Points on a hilly landscape, in no order, each with its height.
A climber steps from a point to the highest of its 2 nearest points, and stops where none of them is higher. Distance is the straight distance between rows; heights are no part of it.
puviz h=4.46: [-126,14,130,97,-199,169,-288,-23,212,-110,36,-253,156,79,-188,-461,48,-39,73,-208,258]
lifo h=4.50: [-201,40,346,103,34,-323,132,-269,2,-77,14,-48,-1,252,322,380,290,272,-54,236,-149]
fivu h=2.65: [-103,-299,16,139,-75,-38,-203,118,-188,-115,-124,-358,-112,154,126,36,-77,196,60,479,20]
Saka h=2.42: [-58,97,-70,-246,37,-47,-95,41,-76,-145,174,48,113,196,234,-156,-112,111,-74,-252,161]
Rata h=0.74: [-141,-379,-63,217,16,-176,118,-46,61,-277,-396,142,-176,328,-102,-218,-113,-45,-117,144,-11]
Tipag h=5.48: [23,-198,-95,168,-259,98,169,-319,-232,224,-31,-121,-96,-297,254,27,-89,-79,136,131,-323]
Viz h=4.76: [169,-180,-121,-69,-127,170,-127,211,-293,256,206,-293,104,-167,-131,-134,-132,121,34,-184,238]
neze h=4.32: [365,174,-228,-37,-229,177,94,-9,189,325,131,-95,233,-145,-9,63,31,217,88,-66,127]
gibod h=4.53: [82,-295,99,-134,113,-106,-133,154,-66,39,-142,178,88,-53,167,-81,-25,19,25,371,87]
maves h=2.13: [-3,-104,38,-181,-27,-75,-213,-59,-129,-62,79,94,153,106,290,-371,-418,182,69,-154,310]
Bilu h=5.02: [-57,-257,-54,-124,-2,102,166,90,-73,40,-348,94,-83,-57,-1,-141,-169,250,175,401,44]
Modaz h=2.03: [58,7,394,171,11,-109,341,-309,237,97,-74,245,-35,-81,-77,315,334,0,-27,-317,-126]
mutod h=2.20: [38,246,-234,-102,297,258,-110,91,99,-103,241,292,107,-359,-233,-275,104,-135,-69,391,42]
dokop h=3.45: [78,289,-64,-246,97,81,62,77,-97,126,201,102,378,26,134,25,191,365,-155,143,61]
gugi h=3.93: [59,-126,-123,-172,69,130,81,364,-335,-54,164,-393,-337,-180,22,331,-142,-15,24,-204,-55]
zet h=3.30: [-40,251,-170,-170,122,-246,-29,85,27,50,117,-7,-75,367,-137,390,10,-49,-185,-393,-54]
pogi h=1.97: [-71,-192,74,213,147,-28,305,15,93,2,-52,138,-51,139,-2,-207,-510,-209,270,242,316]
zolif h=2.28: [-147,-190,171,63,-129,-235,-269,-123,125,145,-99,76,-129,-41,-284,54,369,-296,-99,-103,-187]
Gunep h=3.89: [98,86,190,117,-149,-80,-308,117,263,-67,-7,-253,164,-65,-213,-155,213,-36,-43,-352,251]
Popi h=3.92: [-119,-192,183,284,23,-201,145,-282,-31,-37,-76,26,-91,291,216,296,149,-3,-87,298,-280]
suvo h=3.15: [295,71,-4,-34,-79,40,75,154,-13,-100,-169,-23,-440,-494,-108,288,75,-200,71,-463,-230]
Vafa h=0.40: [-7,-11,431,199,151,-43,19,172,51,-325,-299,-35,-280,-103,-58,268,288,-171,-6,205,-271]
tuf h=5.10: [-200,4,404,49,-230,174,-145,-72,-66,163,-45,-180,148,350,-271,-228,86,318,68,-42,253]
risi h=0.88: [29,-389,-48,265,-35,-122,126,-248,114,14,-313,155,-39,338,-121,-105,-161,53,-33,-126,82]
didip h=2.19: [223,-68,219,50,-54,-198,244,-46,-45,-164,31,15,-380,-399,318,422,91,-134,65,-206,-226]
lel h=1.27: [294,180,-197,110,-203,-87,247,-354,94,113,12,327,239,-94,191,-51,145,46,-215,-238,-167]
Nimez h=5.00: [-84,91,-389,-83,-188,156,-25,-77,-147,128,-101,94,-131,22,-150,-2,71,-10,-122,105,-336]
miza h=1.86: [124,105,-145,8,222,-20,-14,91,203,-97,89,531,114,-246,20,-262,-27,-222,-15,432,97]
Fefe h=1.87: [119,-298,36,-56,-88,-229,-129,-155,-115,157,-151,38,253,-60,312,-203,-461,30,76,-149,255]
zivi h=3.54: [377,267,36,-181,-43,90,192,74,108,182,151,127,348,-202,83,35,196,265,-45,-177,194]
vok h=2.73: [178,222,-166,-146,299,239,-124,270,-87,-74,296,9,205,-328,-157,-45,137,-12,-192,164,24]
digeb h=6.53: [-4,35,-100,243,-312,98,-34,-375,-328,-46,-71,77,-46,-346,248,-40,189,39,-14,322,-368]
Fen h=4.95: [-12,166,-180,11,-7,21,-279,-51,367,-331,124,-212,19,-95,259,-55,19,-152,80,83,-32]
Zoma h=5.36: [153,80,-89,251,-224,239,250,-89,201,152,-13,-127,186,0,-260,-149,79,55,7,-87,62]
dopit h=4.66: [-136,203,559,-101,-97,110,-152,80,110,64,22,-197,85,187,-214,0,174,364,174,-80,347]
Ruga h=5.71: [-26,-284,44,-79,-56,70,-185,209,-136,144,-68,-43,92,92,-244,-299,-118,17,22,-19,270]
pef h=0.84: [70,-83,-86,-176,-132,-195,-60,-267,58,97,-400,421,208,-32,228,-252,70,271,-105,67,-69]
dar h=3.22: [250,78,176,91,-198,-84,-221,-6,371,193,49,-42,167,-315,-155,14,338,-120,38,-118,108]
Fem h=5.40: [-147,324,291,-89,111,-259,21,17,5,-218,-22,-155,1,278,166,413,145,439,7,21,44]
mopaz h=3.91: [-127,125,-54,-82,276,-140,-57,156,109,-181,-172,69,-212,380,-266,225,80,-308,-181,-318,-206]
Figuv h=1.64: [119,249,32,41,-108,12,257,-314,223,182,-27,201,52,9,-77,204,265,-6,-100,-346,-176]
bon h=5.67: [-118,261,-213,-25,-262,336,-75,-259,-291,-44,-127,126,-161,-186,-43,117,235,86,34,345,-351]
rofog h=1.49: [-13,-113,298,376,101,-265,128,-246,308,-180,-75,23,-114,160,-88,377,177,76,-39,-444,44]
pesa h=3.37: [-58,113,61,-371,47,18,-66,158,-87,198,22,112,84,-2,-33,115,244,175,-82,64,-23]
veme h=2.97: [40,-192,-173,96,50,-146,-107,202,-189,-194,14,-138,-164,140,200,187,-42,24,-140,408,-146]
zapab h=3.87: [253,39,-214,-79,-13,204,56,303,-111,66,136,-152,-291,-342,-140,327,-38,-257,-9,-197,-169]
tobu h=0.78: [19,-88,107,184,-17,-36,24,150,-367,-146,13,-2,-32,-221,-41,-43,295,-197,-373,-55,-306]
lagi h=0.25: [145,246,401,270,218,113,210,140,149,-388,-256,106,5,-109,-59,93,278,-145,-32,161,-193]
Bek h=2.49: [-122,-132,-80,-49,138,-122,117,-242,221,128,-91,333,123,34,202,-164,-394,-429,201,145,-13]
biv h=2.66: [-56,-2,241,-22,-184,-122,-127,-78,188,132,-105,-109,-153,-268,-185,182,322,-20,91,-102,-112]
difa h=6.49: [-160,374,228,-356,287,-217,-124,292,-41,-158,82,-102,-54,220,64,396,27,239,88,-71,111]
vas h=4.49: [-141,-63,-78,286,-74,17,194,-338,-150,166,158,-60,213,-37,217,-171,-80,-257,-25,63,-259]
bov h=1.65: [-303,166,-328,-204,205,386,245,-197,38,109,176,222,-205,-310,-55,-219,-213,-222,263,278,-133]
vave h=1.61: [145,-286,111,-120,120,-221,42,-141,-91,210,-60,296,377,-211,369,-236,-325,-210,2,-129,147]
ves h=1.68: [-78,-123,43,181,89,39,148,18,-142,-14,219,-43,-76,373,141,7,-633,-81,221,273,199]
sizi h=3.23: [8,-113,131,69,-228,-306,-128,-123,-114,466,265,-307,84,142,-41,316,-46,255,174,-12,192]
Zesus h=3.82: [-281,52,127,2,37,-47,85,-268,-125,124,204,41,191,89,245,-65,191,-234,-73,50,-287]
tamu h=1.90: [-18,-42,110,72,-110,215,-97,93,-90,65,257,-249,-152,402,-42,89,-447,93,236,152,219]
Bim h=6.30: [-12,1,-141,157,-170,335,311,29,120,67,-51,-191,16,-138,-263,-329,-155,126,220,36,227]
rebi h=5.59: [-90,-382,-29,-68,196,249,50,297,-350,-99,191,-219,-165,-155,-120,-253,-281,-136,93,37,167]
Kunem h=4.11: [-12,-162,-212,-9,73,-110,-322,40,-8,47,-177,130,168,-169,79,-230,-152,91,0,597,42]
Pab h=2.63: [93,-93,-58,98,-153,-40,-65,161,-249,267,181,-415,-29,132,-50,368,3,190,-18,175,41]
Fev h=4.98: [-84,-205,204,297,-166,57,-111,-130,154,28,-8,-94,162,241,-268,-448,-95,-245,63,-219,246]
lod h=4.77: [301,118,-317,25,19,161,181,242,-122,88,239,90,13,-181,-136,88,-28,-230,-191,-101,-112]
Dag h=1.03: [177,174,65,195,-48,69,-9,118,-70,-242,-246,87,-96,-294,-178,-44,289,-166,-239,-207,-293]
fati h=5.66: [-231,-90,261,161,-127,104,-130,-177,-23,161,48,-45,118,575,-283,-252,-138,-2,27,-110,163]
Sose h=5.94: [-43,414,-443,-97,-21,138,-139,-45,325,-124,140,-139,77,156,36,38,-60,-23,8,-26,-48]
tiri h=1.00: [221,-62,-177,-34,-137,-312,-48,-259,133,-30,-137,257,138,-36,393,-137,33,122,-160,-152,-51]
Rofu h=4.47: [-66,78,-291,-41,-27,46,50,-11,28,-104,-160,153,-218,183,-207,52,58,-250,-220,-146,-321]
des h=2.64: [260,-133,114,11,-65,-95,335,53,42,-243,-237,-151,-459,-294,92,315,-15,34,48,-503,-141]
gol h=6.58: [-161,-310,-5,-145,167,168,-151,270,-121,-204,56,-23,-83,-46,-226,-485,-224,-166,71,-58,293]
puvi h=4.05: [74,397,-21,-551,276,-43,-175,253,27,84,218,209,49,-236,48,314,186,55,-21,-38,-13]
Beb h=3.66: [8,-192,-209,-40,-11,23,-231,-68,144,-14,-210,84,99,-537,61,-518,-157,84,144,296,151]
luf h=6.07: [297,-19,-187,134,-65,-43,82,276,-123,85,100,-73,89,146,-228,56,-25,3,-269,-219,122]
kos h=1.38: [-250,25,-276,-168,128,270,255,80,-15,146,-33,203,-86,-18,-287,-281,-151,-114,90,189,-16]
Teme h=4.69: [-25,-309,40,-28,52,141,113,305,-508,-39,283,-300,-198,23,40,65,-248,-72,14,-129,73]
zogof h=1.12: [-14,-281,95,333,-24,-78,151,-369,327,-142,-202,102,-144,385,-31,185,24,221,5,-358,113]
diz h=4.09: [131,-10,31,198,-74,-283,-388,214,193,-1,-86,-209,27,97,-397,112,226,-59,-191,-235,139]
fesid h=1.54: [51,110,27,-215,0,80,-50,87,190,-287,-206,-91,-186,-258,136,67,125,118,90,-125,-64]
reva h=3.41: [6,-179,-40,216,63,-349,-41,-17,-55,-234,-61,-69,-278,294,195,431,68,-33,-214,206,-252]
dis h=0.56: [-86,-260,322,198,-24,-101,108,54,-230,-171,-163,-91,-260,-101,19,179,276,-102,-165,86,-299]
muruv h=2.22: [-258,-67,13,179,116,-6,275,-231,173,53,-117,120,37,-76,138,-274,-318,-208,292,352,61]
vilo h=1.94: [-394,-13,-283,73,62,199,197,-292,72,32,14,9,-193,-241,129,-279,-296,-268,286,321,-166]
kevom h=3.90: [-42,276,-278,-386,145,181,45,62,-48,67,13,211,270,46,1,-174,20,510,-51,268,157]
nake h=2.78: [-202,290,51,-241,45,-183,-171,10,-4,-162,175,-38,-45,433,76,87,-72,35,-96,-482,83]
gota h=4.99: [-200,458,-223,-241,169,176,10,26,129,-62,154,-23,173,382,40,180,26,174,-5,229,-37]
Zafu h=1.83: [189,124,87,-98,-27,-89,12,-56,237,-303,-31,87,-229,-391,355,201,111,-145,94,-167,-154]
tiv h=3.98: [56,-162,15,-86,-251,-77,-60,-12,-245,469,218,-304,81,-120,0,48,-40,167,92,-312,177]
pulu h=5.16: [69,415,21,-381,431,50,-151,424,-54,-144,260,-116,58,14,65,328,-10,124,26,-84,145]
difut h=2.23: [47,-69,-135,251,-71,165,44,154,-150,145,220,-311,58,213,-108,94,-227,28,100,343,120]
zop h=4.43: [-154,362,-521,-241,149,68,96,-34,-24,13,150,180,157,294,147,1,-172,255,-64,300,-22]
suru h=3.43: [124,277,77,70,206,192,61,274,-7,-213,214,-163,229,-36,-60,-2,42,44,-67,7,140]
bot h=4.96: [294,-196,-156,105,-47,-340,-215,236,-42,171,-8,7,-19,225,-299,187,77,-4,-316,-227,141]
gibez h=5.49: [-133,-133,-118,-24,-83,309,387,-10,109,-5,-296,-33,-225,-229,-82,-269,-215,218,346,281,76]
div h=3.21: [-145,-49,71,41,75,-134,92,-243,5,298,183,253,135,246,-56,20,160,-492,-159,-189,-222]
fero h=0.71: [-198,-189,30,-341,-23,-281,-180,-276,77,85,-363,287,144,255,240,-283,-18,131,-25,-145,50]
gomin h=4.10: [-80,178,420,15,4,350,-21,105,-19,-28,256,-301,193,13,-83,-117,72,104,162,-73,273]
Rufi h=1.29: [19,352,132,-60,71,22,-194,96,31,-264,-269,-14,-142,-358,-36,99,314,22,-8,-119,-274]
rir h=2.81: [-39,-159,-43,53,29,-121,-23,-289,162,193,24,372,42,74,38,-135,-47,-606,6,-39,-203]
gunuf h=2.41: [-150,-284,124,-7,-41,-109,-347,92,-186,-235,-46,-196,-54,180,223,-207,-154,180,44,178,185]

Two climbers start at each pair of points below. Name the first point that both come to, or write -.
muruv / Fefe: digeb
dis / Pab: -
maves / ves: digeb
vave / pogi: Bek

For each start below, name every point that the climber comes to, in order.
Vafa: dis, tobu, Dag, Rufi, fesid, Zafu, didip, des, suvo, zapab, lod, luf
bov: vilo, muruv, Bek, rir, div, Zesus, vas, Tipag, digeb
fivu: veme, reva, Popi, lifo, Fem, difa
lagi: Dag, Rufi, fesid, Zafu, didip, des, suvo, zapab, lod, luf
